Each row is a point on a landscape with many valleys, with its height.
From any point a ball rolls to the lowest of the 2 points nearest to it. It stops when none of these is lower. Distance is the straight distance between rows; heights are no part of it.
K_709 (h 468): [123 116  97 116  88  76  83 100 113  70  81  99 120  90 104  94 109  94
 106  97  98  94  75  89 124 116  93 105]
K_954 (h 458): [ 96 114 119 119 125  49 100 138  91 128 115 132  66  84  64  80  99 134
 123 110 111 114  86  99 118 114 108 110]
K_158 (h 569): [106 118 101  99  99  96 108  95  80  73  80 106 103  98  94  85  90  83
  97  99 112  90  86  95 123 107  80 123]
K_792 (h 753): [ 91  84  89  94 152 107 107  79 124 127 124 102  83 132  94 103  85  90
 107 114  87  85 131  88  65  70  93  82]
K_446 (h 642): [ 98  70  71 109 132 132 135  87 105 118  90  90 142 147 117 109  91  98
  95  63 128  97 113 117 105 103  47  93]
K_375 (h 618): [ 95 103  95  97 125  91 133 109  76 111  95 126  77 125  68  79  95 111
 122  87 121  91 122  86  95  90  79 112]
K_272 (h 398): [ 82 114 106  98 131  85  96  93 102  79 118 116 105  93  86 121  79  82
  84 100 121  95  93 116  99  93 116  89]
K_9 (h 718): [ 97  98 106 101 123 100  92  61 140  86 123  89  97 117 113 108  79  79
  96 135  88  86 108  90  92  83  98  95]
K_406 (h 785): [ 86  87 108  78  97 139 118  81 102 122 112  83  86 121 118  92  93  75
  85 114  86  91 131  90  76  83  84 107]
K_639 (h 294): [ 77  60  73  96 152 116 112  86 110 113 128  93 124 132 101 131  76  75
  72  87 115  88 131 126  77  97  65  75]
K_680 (h 383): [ 73 145 129  93 107  89 118  84  97  85 123 123  84  81  99 106  73  86
  66 135 129 121 107 122 106  89 139 100]
K_868 (h 834): [ 91 102 125  72  77 140 119  80 104 113 118  87  64 107 115  91  88  75
  91 149  85  86 132  86  83  67  92 123]
K_651 (h 175): [ 97 117 124  92  58 133 101  87  85  89 105  90  98  88 122 101  91  73
  76 115  98 105  90 102 105 101 112 119]
K_73 (h 121): [124  77  83 120 113  81  75 100 112  63  84  76 159 103 104 121  84  77
  87  81 118  97  67 126 122 113  98  84]
K_542 (h 404): [ 87 121 112 108  96  90  82 108  89  74 104 105 122  71 106 125  96  87
  67  82 120 115  63 134 108 114 139  93]
K_961 (h 572): [104  97 108 100 103  97 110 126  76 152 110 115  53  93  73  86 101 124
 134 119 105  98 124  82  83  93 101 118]
K_660 (h 91): [103 123 122 106  47 128  84  76 110  77 104  84 109  98 134 106  90  77
  77 127  90 100  94  97 125 107 103 117]
K_536 (h 466): [102  96  95  77  72 130 133 117  73 115  80 109  74 114  90  77 115 107
 139 110 113  91 130  70 112  83  49 113]
K_994 (h 329): [ 99  97  87 104 108  87  75 103 104  90 102  94 125  87 108 121 103  92
  90  80  88 106  79 110  91 101 127  87]
K_47 (h 461): [101 105 115 103  75  96  91 145  79 133  98 110  64  59  87  80 116 128
 131 128  93 114  99  85 109 110 106 114]
K_94 (h 407): [126  70  67 121 105  86  77  92 110  90  85  88 127 109 109  91 137 122
 133  76  82 105  87 103  93  96 111  76]
K_595 (h 314): [ 85  78 104  96 124 114  96  75  99  82 141  89 119 109 107 134  57  63
  58 113 126 102 106 145  96  95 106  73]
K_647 (h 546): [109 105 106 102 112  89  93 104 112 112 103 110  76  96  99  94 107 105
 122 109  85  97 104  80  92  95 113 102]
K_204 (h 402): [126  68  78 115  84 122  87  76 109  95  77  64 124 124 120  95 116  97
 106  89  81 103  95  91  95 104  77  95]
K_672 (h 652): [106  74  99  97  86 127  82 103 115 131 106  83  78  98 125  95 110 103
 110 107  56 103 118  79  55  77 117  91]
K_777 (h 296): [104 137 114 103  94  68  88  69 147  54 101  97 120 106 109 111  71  82
  85 124 111  87  91 114 138 114  91 104]
K_55 (h 495): [ 87 116 114 102  86  83  88 137  82 113  98 117  77  52  94  97 109 118
  95  98  94 128  76 102 102 116 138 105]
K_698 (h 269): [101  56  68 108 137 105  89  81 119 105 105  89 132 133  96 118 107 100
 102  73  98 101 109 119  80  88  85  66]
K_397 (h 137): [122  62  79 120 102 114  90  95  94  94  89  60 155 122 116 122  92  85
  68  72 109 101  79 123 108 113  87  81]
K_50 (h 365): [104 114 114 105  68 103  85  95 114  85  96 102  96  81 117 102 110  93
 102 114  80 106  94  84 112 104 112 108]
K_218 (h 627): [114 108  95 101  66 105  94 123  85  89  69 108  80  87  90  75 130 118
 144 121 101 100  96  66 135 107  71 108]
K_255 (h 571): [132  93  84 106  76 108 106 104  86  81  67 109  87 116  84  68 129 131
 157 102 112  95 102  81 126 104  62 101]
K_741 (h 724): [ 92 135 134  95  68 104  92  99 115 102 107 117  82  67 111 104  99 102
  80 128  91 119 109 100 112  98 141 113]
K_833 (h 708): [107 120 121 103  80  73  71 103 137 115 107 113  86  71 100 106 119 124
 100 120  78 107 104  81 101 110 135  95]
K_557 (h 672): [126  86 102 116  75 116  68  62 144  80  99  60 120 119 128 104  92  75
  97 131  69  92  96  86 123 109  82 109]
K_61 (h 715): [124  74  77 109 107  91  98 113  83 130  98 107  80 112  78  81 120 165
 162  77  93 107 113 106  76  98 110  80]
K_831 (h 367): [109 128 114 112  61  94  76  85 127  64  93  88 131  94 119 110  95  89
  80 107  93 104  82 102 133 122 106 107]
K_514 (h 697): [105  75  87  94  89 112 112 135  69 138  90 105  72  88  89  74 119 145
 139  93  99 105 124  95  79  99  96 107]
K_928 (h 540): [119  88  89  91  81 120 114 101  83 111  79 108  78 118  87  73 119 126
 152 107 104  90 124  75 100  95  58 103]
K_682 (h 386): [ 84 106 112  73 100 129 138  82  80  95 105  86  99 123 109 101  71  71
  76 110 117  85 111 109  96  93  79 120]
K_715 (h 441): [110 103 106 121 126  55  85 111 110 108 101 121  86  93  81  98 113 125
 128  94  96 103  95  86 103 104 114  92]
K_973 (h 551): [100  93  88  86 107 128 142  78  93 101  87  89 110 144 110  89  87  80
 103  94 114  83 123  91 102 102  40 121]
K_160 (h 301): [ 68  77  90  89 146 119 122  88  95 112 136  98 114 122 103 133  75  73
  62  91 120  86 120 130  74  93  81  77]
K_977 (h 401): [102  88  90  77  57 131 121 131  64 124  74 101  74  93  93  79 123 116
 129 106 110  98 120  80 104  96  60 113]
K_214 (h 195): [108  50  63 111 110 122  99  95  99 111  82  64 157 131 112 119 119 115
  92  51  97 111  93 125  93 104  84  69]
K_208 (h 400): [ 95 131 137  98 101  82 106 119 106 129 120 133  56  78  76  89  90 117
 104 141 104 108 106  92 116 101 121 120]
K_648 (h 225): [112  87 111 114  95  90  67  86 152 118 113  98  94 103 118 108 117 106
 112 122  58  95 116  70  80  86 124  84]
K_112 (h 532): [119 122  95 112  79  84  88 105 103  67  74 104 101  86  95  86 114 110
 120 105 105  95  87  77 139 116  81 114]
K_774 (h 187): [ 91 149 123 102  82  68  88  64 153  75 117 112  98  98 101 104  82 101
  78 141  99 102 118 108 119  99 117  98]
K_348 (h 406): [ 80 108  97  97 150  85 115  89  98  83 125 113  99 112  77 112  71  79
  94 111 125  79 102 114  90  86  98  90]
K_92 (h 286): [131  82  88 111  58 126  76  90  93  82  73  70 126  97 125  88 126  99
 108  95  75 102  83  83 118 106  71 104]
K_380 (h 156): [111 100  93 115 102  68  61 103 122  67  97  83 151  84 108 125 109  86
  87  85 100 107  67 124 113 118 125  76]
K_534 (h 711): [ 86 100  85  90 113 103 121 122  68 107  85 102 107  97  90 102 110 112
  98  62 115 103 101 111  91 100  91 103]
K_767 (h 345): [ 94  82  83 103 115 101  87  98  93  99 100  96 125 103 100 116 105  96
  97  73  95  97  89 113  81  96 112  81]
K_201 (h 362): [125  96  92 114  87  82  64  80 142  80  92  84 127  98 118 103 110  94
 108 103  72  98  87  82 113 112 103  91]
K_827 (h 475): [101  93 100 104  69  99  92 144  67 118  87 102  68  63  94  80 127 133
 129 108  94 109 101  89 109 107 103 111]
K_445 (h 539): [101 108 108  98  68 111  90 120  80 101  86  97  95  59 112 101 112 102
  90  91  81 113  80 100  98 110 124 106]
K_91 (h 291): [ 87 100 117  99  89 120  75  90 114 112 116  90 104  87 124 119 102  88
  76 106  76 113  96 109  76  93 146  80]
K_835 (h 393): [117 121 106 112  74  73  61  88 140  74  91  88 133  87 112 106 113 100
  91 101  80 105  81  96 123 127 110  92]
K_247 (h 308): [ 72  82  94  89 131 116 106  79  92  94 136  92 115 114  99 130  68  71
  61 102 116  90 113 136  83  88  96  78]
K_622 (h 758): [ 92  89  99  89 132 103 106  93 107 118 119 105  81 118  96 103  89  92
 108 108  88  85 123  89  64  70 103  87]
K_558 (h 255): [ 94 118 124  84  64 140 122  85  72  91 111  86  99 103 121  98  75  65
  62 118 104 102 102 110 104 103 104 116]
K_263 (h 690): [ 88 101  79 105 140  84 120 108  81  77  98 110 125 112  69 110  84  86
  84  68 136  87  87 125 102 104  76  99]
K_212 (h 516): [120  97  86 113  88  95  88  84 111  66  81  83 129 110 111  99  98  87
 103 103 101  84  82  89 121 112  81 112]
K_249 (h 552): [ 67  96 100  79 116 133 132 112  75 129 107  97 104 109 116 124  90  88
  71  69 107  93 116 112  76  95  93 100]
K_795 (h 246): [109  52  63 103 124 119  97  84 118 119  93  80 135 138 108 108 120 116
 111  70  82 111 114 110  66  92  88  69]
K_277 (h 669): [103  80  70 107 122 110 123  92  95  92  78  94 141 128  92 103 102 101
  99  55 126  88  94 123 106 101  66  92]
K_562 (h 487): [115  91  75 121 134  63  93  93 116  70  88 105 123 119  79 100  99 104
 125  82 117  91  85 101 111 104  90  86]
K_813 (h 380): [112  68  63 112 114  94  86 100  93  96  87  85 132 109  95 104 130 125
 111  60  89 108  85 119  81  95 110  69]
K_273 (h 573): [ 63 100 112  71 106 133 128  98  71 117 121 104 100  97 104 123  80  81
  58  80 110 100 108 126  75  91 111  94]
K_289 (h 470): [113 100  93 110  91  83  90 115  91 101  85 105  91  81  95  88 123 120
 123  93  91 101  89  87 100 107 106 104]
K_487 (h 260): [101 147 115 104 102  62 100  75 141  61 102 112  98 108  88  99  81  90
  96 135 116  79  98  95 139 111  85 118]
K_671 (h 316): [ 83 115 118  98  86 113  85 105  94 109 111 105 101  69 122 120 100  93
  69  96  86 125  95 116  83  92 161  91]
K_53 (h 484): [113 125  98 102  85 101 107  99  77  61  79  92 116  98  99  94  93  78
  92  93 126  90  73  96 139 120  78 133]
K_190 (h 414): [ 67 105 109  77 116 106 127 124  66 126 105 118  76  88  82 101  86  99
  90  88 113 102 108 110  83  93 115 112]
K_847 (h 624): [109  70  92 102  81 121  75 102 109 122  98  75  96  93 125 100 127 107
 104  93  60 107 101  89  68  82 120  83]
K_751 (h 560): [104  94 102 102 108  88 102 122  90 125 105 117  69  91  83  96 104 120
 128 105  91 100 106  83  87  95 112 103]
K_540 (h 907): [103  78  93  96  80 130  96 104  82 115  85  78 114  96 124  98 119 101
  90  72  77 102  98  99  78  97  94  96]
K_900 (h 655): [118  81 106 110  69 128  74  63 129  87 103  54 118 118 139 114  80  71
  75 128  77 107  92  98 121 109  97 108]
K_389 (h 695): [ 97 102 115 112 127  74  85 125 103 144 125 119  62  82  77 107 101 128
 116 109  90 102 106  98  79  91 137  92]
K_67 (h 272): [ 99 102 119 105  90 100  66 101 129 117 117 102  95  73 120 118 109 102
  88 110  63 115 106 102  77  89 156  79]
K_782 (h 710): [106 100 103 100  99 109  92  66 142  84 111  82  97 125 120  94  83  78
 103 138  80  83 108  82 102  95  88 107]
K_809 (h 396): [103  77  70  99 116 114 114 101  90 121  92  99 109 120 106  98 119 128
 119  54  95 100 110 103  77  87  94  82]
K_812 (h 650): [ 90  76  85  96  99 114  90 123  88 134 101  89  93  86 113 108 124 118
 103  75  72 110 110 104  57  85 126  84]
K_84 (h 428): [124 124  93 118  81  60  74  93 132  70  82  98 126  91 104 101 119 109
 107  95  89  97  76  88 133 129  99  99]
K_463 (h 510): [110 106  90 103  90 100 105 109  79  87  80  99 100  86  96  87 106  99
 104  87 104 103  83  94 108 108  95 116]
K_472 (h 469): [ 80 106 117 102 120  73 102 149  77 130 112 126  65  65  74  98  91 129
 101 102 105 121  88 112  93 106 139 108]
K_944 (h 767): [ 94  94 105  88  99 120 107  92 104 118 110  94  80 108 107  97  89  84
  95 112  80  89 119  83  75  79 103 101]
K_688 (h 164): [124  78  73 118 100  95  93  90  97  71  74  77 160 112  99 107 100  92
  92  70 113  92  64 121 114 112  85  96]
K_663 (h 531): [ 81  98  89  82 117 123 140 109  79 133  97 104 102 112 108 105 104 100
  95  69 103  99 118 102  75  95  81 103]
K_412 (h 373): [ 78 148 131 104 112  63 109 107 111  89 117 135  77  78  75  93  83 104
  79 119 120 119  90 110 125 114 127 107]
K_631 (h 502): [130  98  99 120  96  72  68  83 151 100 102 100  98 114 105  94 119 119
 134 119  68  88 113  64 110  96  92  94]
K_723 (h 506): [ 91  87  92  79 110 121 138 105  90 131  95 107  87 119 102  88 100 103
 112  87 104  88 132  89  80  86  74 106]
K_934 (h 429): [108  82  73 102  94 109 102 109  78 110  83  97  96  98 101  82 126 139
 129  66  94 104 104  99  87 100  93  94]
K_531 (h 442): [135  78  74 118  90  91  81  89 112  75  74  90 122 104 106  79 133 127
 137  85  90 100  87  85 111 109  91  88]
K_629 (h 462): [118  89  69 116 151  62 107  87 113  72  92 121 118 136  58  90  98 114
 130  75 135  88  93 109 101  98  80  84]
K_177 (h 321): [ 97  80 103  96 118 106  89  70 117  81 124  77 131 118 118 130  56  63
  68 121 114  94 100 132 106 101 102  80]
K_745 (h 385): [ 75 108 118  76  97 118 118 116  67 118 106 114  74  78  97 104  89  94
  79 100 106 109 103 111  78  89 127 116]
K_316 (h 310): [101  99 107 107  90 104  70  95 110  93 103  91 111  82 120 117 104  90
  81 100  77 109  86 104  88 105 135  88]
K_236 (h 570): [113  93  94 108  70 109  83 112  75  96  84  76 115  67 123 102 128 110
  90  76  78 112  72 102  98 114 124  96]
K_137 (h 361): [ 94  68  70 106 120 100  89 107  88 109  97  91 131 102 100 116 122 111
 101  60  88 108  95 117  76  89 110  72]
K_496 (h 179): [107 106 104 111  87  70  56 100 132  88  98  94 141  77 113 121 123  99
  85  83  81 108  72 116 105 118 136  78]
K_129 (h 344): [129  72  71 108  73 129  92  90  99  82  64  71 125 112 120  81 127 108
 117  86  84 100  94  89 108 102  70  95]
K_519 (h 408): [101  91 101  85  61 140 105  99  94 111  91  82  82 115 115  88 113  84
 111 120  84  92 121  70 102  86  60 114]
K_317 (h 463): [ 90 122 129 112 114  59  97 142  93 129 118 126  68  69  72  85  94 129
 107 122 105 118  83 101 109 116 121 109]
K_834 (h 391): [ 72 121 117  97 132  89 110  87  98  84 132 122  91  91  93 119  75  80
  70 120 133 108  99 125  94  91 131  86]
K_574 (h 444): [119 104  96 110  73  88  86 122  90  93  81 101  87  61 104  84 130 126
 122 104  85 108  84  76 122 116  98 109]
K_350 (h 256): [133  91  81 113  89 102 103  91  85  66  70  74 149 117 103  95  90  91
  89  78 119  85  68 110 131 118  72 113]
K_939 (h 514): [ 91 108 108  98  72  99  91 134  69 100  86 107  88  51 102  97 120 114
  99  92  90 123  72  96 111 116 124 116]
K_836 (h 483): [ 89  94 101  78 111 115 136  99  93 118 106 109  75 122  90  87  87  96
 111 106 101  78 131  80  78  82  76 114]
K_853 (h 197): [ 92 146 121  98  99  60  85  65 149  69 126 111 111  88  98 118  81  96
  64 128 111 111 118 125 113 102 132  77]
K_993 (h 599): [ 95 101  95  99 137  77 134 119  72 127  98 130  61 128  56  83  91 124
 134  89 122  94 120  98  89  94  77 114]
K_252 (h 403): [113 117 108 106  56  99  77 107 104  79  83  97 102  69 114  98 127 113
 105 109  80 101  87  80 122 114  99 105]
K_11 (h 668): [ 86  77  89  86  85 125 106 134  79 150  98  93  75  81 111  97 120 126
 111  80  81 110 121 100  59  86 115 103]
K_149 (h 129): [ 89 111 113  96 104  75 120 138  69 117 103 130  64  80  64  76  90 113
 116 115 122 110  88  91 113 110  96 128]
K_404 (h 159): [ 76 120 124  78  91  93 129 128  65 108 110 128  60  79  73  79  78  96
  99 124 116 109  98 101 112 100 105 133]
K_270 (h 456): [ 92 103 105  77  97 128 140  76  89  91 101  81 100 136 111  89  77  69
  85 112 115  76 118  95 109  96  60 127]
K_762 (h 565): [123  90  88 111  88 116 100  72 107  78  83  76 125 128 114  92  89  81
  98 103  99  87  97  93 114 103  61 113]
K_960 (h 357): [ 99  78  79  97 104 134 125  94  99 125  88  87 110 127 118  87 120 114
 110  71  96  99 118  95  78  92  71  95]
K_766 (h 481): [ 81 111 107 105 108  75  98 148  72 109 101 117  76  63  83  97 107 124
  93  86 101 126  70 112 105 111 132 105]
K_444 (h 200): [107 121 117 104  75  81  64  97 132  89 101  99 124  66 118 119 119 108
  77  92  75 119  79 106 108 125 142  82]
K_64 (h 584): [111 119 106 107  73  89  95 116  96  83  85 116  83  81  88  81 119 112
 131 122 100 100  93  71 142 112  77 117]
K_59 (h 749): [ 83  72  87  88 152 118 122  77 123 123 122  95  92 145 103 109  85  87
  98 107  97  80 138  93  62  73  74  78]
K_602 (h 353): [105 124 110 111  89  88  87  77 117  57 109  84 135 103 118 122  64  71
  68 119 122 100  82 126 128 113 112  98]
K_675 (h 809): [ 94  89 111  80  90 136 117  65 114 109 117  79  71 134 118  94  85  74
  95 141  82  87 129  85  81  78  79 120]
K_370 (h 583): [128  89  86 104  77 109  98 107  83 102  77 107  79 104  79  65 130 141
 169 110 108  96 116  75 117  99  67  97]
K_543 (h 242): [ 89 116 111  86  86 105 125 115  67  96  91 113  78  87  87  82  96  89
 100 101 110  98  99  90 113 104  86 127]
K_175 (h 350): [ 90  97  98  76  68 118 122 138  51 114  76 107  75  77  91  83 114 106
 110 104 107 101 102  89 113 107  76 120]
K_96 (h 420): [ 99 117 126  94  90  97 104 114 102 120 111 124  51  88  86  87  94 102
 120 145  96 100 114  78 107  91 107 124]
K_520 (h 303): [122  78  87  95  57 142  98  96  96 105  85  79  99 111 120  77 125 102
 123 103  79 100 117  73  96  90  57  98]
K_506 (h 399): [126  90  92 120  78 104  72  87 125  86  84  83 118 103 126  96 124  99
 117 103  64  99  89  76 107 102  90  94]
K_209 (h 378): [ 92 113 108 106  91  98  84 101  86  69 113  92 136  88 110 131  77  72
  53  92 133 113  74 143 115 115 133  79]
K_432 (h 222): [121  81  91 103  48 139  82  95 101  90  80  71 103  99 128  86 131  94
 111 111  68  99  97  71 110  95  68 105]
K_601 (h 733): [ 79 109  93  82 117 102 134 118  59 106  91 115 100  95  89 101  97  92
  80  66 122 100  90 111  98 107  91 109]
K_376 (h 285): [100 147 122 105  73  71  88  90 120  63  96 109 109  78 100 102  99  98
  79 106 112 109  86 105 141 130 109 113]
K_608 (h 205): [ 89 145 131  95 110  53  90  77 149  88 129 126  89  88  87 113  85 111
  72 129 109 112 120 114 111  97 135  84]
K_467 (h 875): [ 96  88 123  82  59 154 103  93  92 117 107  82  88  95 128 101  99  77
  79 114  82 105 108  97  79  84 110 116]
K_448 (h 369): [118 114  95 112  94  91 100  93  89  58  76  84 136 106 104 100  82  81
  88  88 132  88  61 112 136 122  76 118]
K_431 (h 422): [ 92 118 110 105 121  64  79 102 126  94 110 117 102  87  92 119  98  97
  97 107 102 104  89 105  96 102 131  84]
K_725 (h 337): [111 105 104 110  94  89  77  92 134  88 102  97 107  94 112 105 105  97
 102 106  76 101  92  82 105 102 113  97]
K_117 (h 688): [108  94 119 107 113  95  92 120 110 149 120 115  57  85  90 103 107 120
 127 126  81  99 120  85  68  81 132 101]
K_640 (h 268): [ 89 106 112  72  76 119 124 110  84 108 100 111  65 102  92  85  96  87
 113 131  97  93 118  84 106  85  78 128]
K_108 (h 683): [ 91  81  94  79  76 121 114 137  72 143  89  99  70  87  99  91 118 124
 122  92  92 106 122  88  74  91  96 113]
K_426 (h 359): [ 94 102 113  76  64 135 116 102  85 105  97  91  82 102 110  89 105  79
  99 115  90  92 116  79 100  87  70 126]
K_524 (h 325): [ 83 109 121  73  80 138 129  78  76 103 118  87  90 111 119  98  78  67
  66 118 108  95 112 109  92  90  94 122]
K_797 (h 585): [101  93 103 102 121  84 124 126  70 146 102 123  54 116  66  74  96 126
 148 104 114  98 128  89  89  97  85 115]
K_17 (h 640): [ 83 108  93 104 145  64 109 127  78  75 107 124 102  94  62 105  88  93
  92  73 137 101  70 126 112 110 103  98]
K_839 (h 856): [ 90 103 126  80  64 146 110  79  98 105 117  88  78 101 126  99  91  70
  81 135  83  98 117  97  84  75 105 118]
K_985 (h 588): [109  86  81 110  86 105  78 108  85 102  87  79 125  74 120 110 126 109
  93  66  70 111  77 112  83 106 132  83]
K_734 (h 757): [ 69 119 100  85 129  87 138 121  63  92 100 121  81  97  69 100  81  90
  83  83 131 101  85 118  99 108  97 114]
K_311 (h 451): [106 111 105 122 132  55  95 126  99 124 110 126  71  96  64  91 102 127
 129 104 103 105  93  92 105 105 113  99]
K_607 (h 169): [110  57  65 113 105 112  92 102  91 102  90  68 165 118 108 121 109 103
  80  49 109 100  79 136  97 109  93  74]
K_80 (h 893): [ 95  83 107  83  69 147 100 105  83 123 102  76  99  94 131 101 105  89
  80  91  74 103 104  95  75  97 105 102]
K_456 (h 726): [131  77  85 119 100  89  84 102  95 119  94 105  74 109  83  75 129 155
 174  94  91 102 116  88  93 100 100  86]
K_179 (h 145): [105 121 123 105  68 103  79  68 139  77 110  89 111 105 125 104  89  92
  86 135  80  97 104  97 123 107 109 108]
K_691 (h 174): [123  74  93 110 109 104  92  82  97  76  91  69 148 123 110 121  69  72
  71  94 114  90  81 120 120 112  80  92]
K_883 (h 434): [ 63 111 113  66 112 114 147 112  72 127 116 116  73 102  86 102  82  88
  80 103 111  94 121 104  81  86  99 114]
K_100 (h 727): [ 90 103  80  89 151  91 144  92  90  96  93 118 104 136  73  93  82  99
 103  74 143  83 112 105  98  94  58 107]
K_760 (h 201): [110  94 107 112 118  77  67  76 156 103 120  99 107 104 107 113 101  97
 105 125  72  98 106  82  90  94 127  80]
K_860 (h 675): [104  86 111 102 102 109  88 110 111 136 110  96  74  92 106  95 107 111
 120 112  72 100 122  79  60  76 122  95]
K_471 (h 204): [ 80 110 120  69  83 112 129 117  73 114 107 120  57  86  93  91  87  89
 104 127 106 100 113  94  96  84 105 134]
K_852 (h 692): [117  99 103 113  81 105  73  64 154  84 104  79 104 120 125 100  98  84
 104 140  66  88 110  75 115  98  87 111]
K_140 (h 252): [105 103 125 105  92  91  71  96 141 123 123 103  86  84 116 109 113 103
 104 118  63 105 113  80  74  87 143  85]
K_656 (h 768): [ 62 120 111  76 132  91 146 109  64 104 109 123  73 100  71  99  72  86
  80 100 135  97 102 112  99  97  96 116]
K_612 (h 430): [111 107 102 113 121  54  72 105 131 100 108 115 105  96  91 113 108 112
 110  96  91 102  88  89 100 105 124  79]
K_395 (h 332): [ 90 149 120 103  88  73  97  85 112  60 106 112 109  82 105 110  86  90
  64 111 128 111  85 125 137 120 120 105]
K_415 (h 459): [ 83 106 103  71 122 108 139  97  79 111 106 110  80 114  91  96  81  83
  95 104 111  84 115  96  86  84  88 117]
K_676 (h 358): [ 83 148 125 102  98  65 108  96 108  70 110 124  90  82  86 100  83  94
  78 117 127 112  86 113 129 117 119 112]
K_638 (h 413): [ 90  99  88 103 167  68 112  93 105  85 122 123  91 121  63 110  77  87
 102 100 131  75 105 105  92  85  90  85]
K_233 (h 366): [101 110 108 109 102  96  86  88 101  66 113  90 142 101 111 126  63  70
  60  98 124 104  72 136 117 113 117  83]
K_422 (h 613): [108  90  79  99 115 131 140  84  95 109  84  89 126 143 114  92  97  95
 100  73 125  88 110 101 106 109  45 107]
K_765 (h 223): [ 96  47  65 105 116 128  97  98 111 121  99  76 141 127 113 116 124 122
  99  52  85 112 104 119  71  94  97  67]
K_414 (h 739): [ 86  94  75  90 153 105 142  83 104 102 102 109 109 146  88  98  78  93
 107  84 128  76 123 103  94  88  56  93]
K_154 (h 614): [109  85  96  92  89 134  99  78  94  96  92  68 117 126 118 103  91  73
  79 104  94  92  99  95 101 103  75 107]
K_68 (h 188): [ 99 119 123 102 103  87  80  78 146  97 120 108  97  97 108 110  92  94
  89 128  81  97 111  90  96  95 128  85]
K_712 (h 612): [ 88 101  99 105 147  69 124 131  71 115 103 129  67 111  57  86  92 122
 121  87 128 104  99 103  97  98  93 107]
K_904 (h 744): [ 81  86  83  89 157 109 132  76 111 114 115 106  95 146  92 105  80  88
 101  97 124  76 133 100  79  83  59  90]
K_854 (h 709): [ 87 105  84  98 137  89 132  97  77  87  93 111 108 119  78  97  85  93
  94  67 136  88  98 109 102 101  70 102]
K_394 (h 388): [ 85 136 140  96 120  70 114 119  96 113 125 137  59  82  73  88  80 111
  89 133 119 109  99 109 111 103 127 119]
K_990 (h 454): [138  82  81 123  92  94  67  83 137  92  87  91 109 113 115  81 126 119
 139 108  70 101 104  70 100 100  90  87]
K_121 (h 173): [ 99 133 128  98  75  89  83  68 148  86 116  98  98  91 116 108  87  96
  72 135  87 106 112 102 106  98 128  97]
K_303 (h 283): [ 93  59  69 100 143 118 101  88 106 112 117  91 131 132 100 120  92  84
  87  72 105  94 113 117  81  92  77  75]
K_768 (h 328): [108 137 115 108  70  80  85  76 130  57  99  87 129  95 112 112  75  76
  73 112 110  99  88 121 143 119 102 105]
K_301 (h 662): [ 79 114  87 108 133  77 111 122  76  66  97 115 114  88  72 111  86  79
  73  72 141  99  68 132 111 113  96 104]
K_964 (h 706): [109  74  86 108 106  98 101 127  76 146  94 105  66  97  80  79 121 156
 154  87 102 110 117  96  81 102 109  96]
K_442 (h 716): [ 98 130 133  99  71  84  80 104 137 105 108 115  83  67  99 103 107 112
  79 122  86 119 107  94 108 110 140  96]
K_500 (h 603): [108  70  87 112  88 109  69 104 101 108  91  75 115  78 128 110 131 110
 101  81  58 108  88  96  76  98 130  79]
K_476 (h 172): [ 95 114 108  94  95  96 116 126  71 103  95 124  69  91  77  81 103 109
 116 114 107 100 104  79 109 100  89 125]
K_167 (h 589): [ 65 107 114  86 106 129 115  95  70 102 130 103 101  94 110 123  76  75
  50 101 117 106 105 136  77  92 128  89]
K_788 (h 228): [ 97 143 117 102  91  63  95  82 128  72 103 112  95  91  90  97  93  98
  95 120 106  92 100  96 139 117  99 121]
K_746 (h 639): [116  81 104 104  77 132  81  72 107  98 100  60 118 120 130 105  84  74
  82 111  79 102  92  94 100 105  93 104]
K_704 (h 304): [ 76 112 105  72  76 114 130 131  56 111  86 108  77  80  88  86  98  96
  97  98 113 106 101 100 109 107  87 132]
K_144 (h 622): [ 83 106  95 110 155  64 109 133  79 101 108 132  80 100  55  96  97 112
 108  78 128 104  84 119 100  99 105 100]
K_515 (h 375): [ 82 140 132  91  97  77 106  85 117  83 117 126  89  86 100 105  83  98
  80 136 116 111 107 105 112 100 135 108]
K_822 (h 689): [ 95  95  74 100 122 105 125 105  85 104  84 100 127 117  92 108 104 106
  97  48 117 100  95 118  93 104  77  96]
K_267 (h 457): [106  80  80 101  76 104  97 129  68 114  77  94  84  72 102  77 132 137
 126  80  85 108 102  94  93 106 107 103]
K_250 (h 490): [133  84  77 111  90 103  94  89 100  77  70 100 109 114  99  70 122 127
 149  87  96  96 100  81 109 103  74  96]
K_296 (h 411): [ 87 118 113 102 115  85  89 102  99  88 105 113  98  83  91 112  95  94
  89 100 105 106  82 110 101 103 131  99]
K_186 (h 440): [ 99 122 110 105  95  82  86 102  97  73  94 104 113  79 105 111  97  89
  76  87 105 108  70 114 115 115 120 106]
K_726 (h 298): [115  61  69  99 110 130 107  80 119 124  84  88 113 140 112  86 116 124
 124  70  81  98 125  94  71  89  80  78]
K_653 (h 443): [101 118 125  95  76 101  90 126  95 127 105 120  58  70  88  88 109 113
 121 140  92 103 107  77 110 101 113 114]
K_213 (h 147): [111  97  87 113 114  72  72 106 109  65  94  87 154  90  99 127  98  80
  85  82 116  97  57 130 124 119 109  86]
K_30 (h 701): [101 109 122 111 110  75  76 116 118 125 113 114  79  69  92 110 114 125
 107 105  82 109  94  90  90 101 143  86]
K_857 (h 678): [119 101  92 104  56 118 102 109  83  89  70  98  99  95 105  76 130 106
 131 112  91  98  98  73 120  96  72 109]
K_879 (h 529): [122 100  98 117 104  79  83  94 123 103 106 109  87 103  94  89 113 116
 133 113  82  90 109  67  94  92 108  98]
K_963 (h 346): [ 75 114 123  91  92 114 102 116  80 115 112 113  86  68 107 110  95  93
  73 100 100 126  98 117  83  91 155 104]
K_372 (h 431): [ 98 100  77 114 168  59 110 106 105  79 109 126 106 126  53 102  93  95
 115  80 138  81  95 109 104  91  87  84]
K_837 (h 653): [102  64  71 107 141 111 121  84 110  98  88  90 151 141 101 104  88  98
  97  63 123  95 108 120  99  99  55  80]

For each start below, name the point where the ball stops.
K_827 | K_397
K_167 | K_397
K_961 | K_725
K_370 | K_149
K_638 | K_788
K_837 | K_660
K_963 | K_121
K_653 | K_788
K_595 | K_397
K_177 | K_397
